Each row is a point on a tangle of strands that fork and nearly touch. The rows are in no order.
Points whose rows are less than 29.1 apart are linked; no others are. Some points are linked to none.
(212): [ -8  13   3  11   9   6 -19  -2 -18   7 -12   2  -9  -2  -7  -3 -15   6]
(512): [ 11  -9   3 -19 -11  -1  -7   8  12 -14   5  13  -1   5  10   5  29 -11]
(415): [ 13 -13  18   5  15 -11  15  17  26  17 -24  -5  10   8  -8  11  -4  -7]
(349): [-10   1 -21 -16 -36  12   9 -14  -2  -4  30   4  -6 -23   6 -18 -11 -13]
(252): [ 15 -14   3 -19  -9  -8  13  18  28  -8 -11  -1  15  -3   5  11  12  -7]
(562): [ 14   1  -1  -7  13  -6 -14  18   5 -11  -9  10  -4  11  10  15  28   8]
(471): [ 17 -21  19   7  15  -9  21   9  28  20 -16  -7  17  11 -10   8  -7  -2]
(583): [ -4  12  -2  19  32 -12 -18   0 -17  -6 -12  16  -3   0   7  14   0  15]
(554): [ 26 -20  10  -7   1  -7  25   0  32  14  -2 -16  20   7  -8   2 -14   9]
(313): [ -8  24 -11  -1  -8   9 -10  -6 -14  -6  20  12 -24  -5   1 -14  -4  11]
(151): [ 12  -8   4  -9  -4  -9  11  19  24   1 -16  -2  10  -2  -3   9   1  -6]
(49): [-12  15   1  15  16   7 -20  -8 -27   4  -8   4 -10  -4  -5  -6 -15  12]
(161): [  5  -8  -5  -3 -19   0  11   5  10   3  -5  -5   4 -10  -9  -4 -18  -5]
(39): [  2  11  -5  -7  -7   0 -10   1  -3 -12  17  14 -14   7   9   0  23   8]
(524): [ 24 -16   2 -18 -12  -7  24   2  30   7   3 -21  22  -2  -1   6  -8   6]
(91): [-21   4  17  29  35   0  -1  -3 -26  10 -21 -34   9  17 -11   7   8  -1]
(213): [  9   6   2  -4   6  -3  -9  18  12  -2 -19   4  -3   4  -2   7   6  -2]
(3): [ -2  -8 -14 -21 -32   5   7  -7   8  -6  17   1   9 -19   8  -5  -3 -11]
(215): [ -2   9   1  -3 -10  -5  -8  -5 -13  -9  28  13 -17   8  16   2  27  16]
(69): [-19   8  12  30  36  -2 -13  -8 -33   0 -23 -12   6  -3  -3  10  -2   4]
(255): [  1  -7 -10 -19 -25   1   7   0  12  -7   8   2   6 -15   2  -3   1 -10]
(413): [  9 -12   3 -19 -18  -1  -5  -2   6 -10  17  16  -3   4  14   2  28 -13]
(67): [  9 -10  -6 -12 -21  -3  13   5  16  -1  -2  -4  11 -12  -3   2  -7  -5]
(210): [ -6  10 -14  -5 -20  11  -4  -2  -8  -1  13   6 -15 -14  -9 -16 -12  -5]
(576): [ -5   7   9  11   7   5 -15   2 -11  10 -18  -5  -5   1 -11  -1 -13  -2]
(101): [-15  -7  18  29  36   5  12  -1  -4  16 -17 -29   9  30 -16   4  13 -10]
(438): [-22   8  15  29  34  -1  -8  -5 -34   4 -24 -24   9   4  -6   7   1   3]
(345): [-12   8 -14 -13 -32  12   1 -14  -4  -6  34  11 -17 -14   7 -20  -3 -13]
(32): [ 22 -25  16   3  14  -9  25   4  31  19  -9  -9  22  13 -11   5 -10   7]
(61): [ 12 -11   2 -20 -10  -4   2  16  18 -13  -6   8   7   2   7   9  22 -12]
(399): [ -9  21 -10  17   8  -8  -6  -2 -19  -8  17  19 -17   1  14   2   5  24]
(476): [ 11  -3   9  -1   9  -8   2  20  19   8 -24  -2   3   6  -5  11  -2  -7]
(34): [ -6  -6 -16 -24 -36   9   6 -14   3  -5  28   7   4 -19  13 -11   0 -16]
(309): [ 21 -15  -4 -15 -20  -3  21  -6  24   7   7 -23  18  -4  -2   0 -17   7]
(162): [ -8  24 -10   5  -3   2  -9  -6 -17  -7  21  15 -22  -1   7  -7   0  18]
(188): [ -3  -1 -11  -4 -21   5   3   0  -1   2   1   0  -4 -12 -12 -10 -18  -7]
(104): [ -1   2  -8 -15 -19   4  -1   0   6 -10  12  11  -4  -7   4  -4   9 -10]
(76): [ -8  20 -14  -6 -17  10  -6  -6 -11  -5  21  10 -23  -8  -2 -17  -7   0]
(518): [  0 -26   8 -16   5  22  20 -34  10   3  14 -26  14  30  -7 -35 -31   5]
(543): [-19   0  16  30  37   2   6  -1 -18  12 -19 -36   8  26 -14   4  12  -5]
(242): [ -1 -16  20  20  13  -1  13   2  10  19 -18 -13   7  16 -14   2  -8  -8]
(82): [  6 -12   1 -20 -25   1  -3 -10   3  -8  25  18  -3   0  18  -3  22 -18]
(114): [-18  12   2  27  28   0 -17 -13 -34   0 -10   7  -5  -8   0   3 -12  10]
(94): [  0 -10 -24 -16 -37  11  12 -15   0   2  24 -13   5 -24   1 -13 -24  -2]
(406): [  3   7   4   3   7   0 -12  10   2   6 -18   0  -5   1  -6   4  -6  -2]
(108): [-16  10   7  28  32  -4 -16 -10 -34   0 -18   2   1  -6  -1   8  -8   7]
(327): [ 11   4  -1 -10   7  -2 -12  18  10  -9 -11   8  -3   7   5  11  18   0]
(103): [ -8  19 -10  17  16  -8 -11  -1 -18  -7   8  19 -13   0  10   4   2  22]
(498): [ -9  15  -7  25  28 -13 -14  -1 -21  -6  -4  20  -8  -2   8  10  -1  15]
(568): [  1  10  -6 -11  -8   4 -11   4   2  -9   7  12 -11   0   2  -3  12   0]

Follow the links from the first point to the second, and from the first to the third. Name the last point that the two ways share.
(32); (576); (252) | (476)
(471); (61); (406) | (476)
(34); (215); (210) | (255)

A fork is a point with three links, a tip a point with one. Leave the first point through the second and follow the links. Name the first fork or tip that comes.
(32); (554) | (309)
(76); (313) | (583)
(524); (554) | (476)
(104); (568) | (215)
(3); (34) | (345)
(313); (76) | (255)
(114); (49) | (213)
(69); (438) | (101)
(151); (252) | (82)

A fork is a point with three links. Follow the links from the first point to the second and name the forks in between, in order.
(215); (161) | (255)
(61); (32) | (476)
(562); (406) | (213)
(415); (49) | (476) > (213)
(406); (471) | (213) > (476)
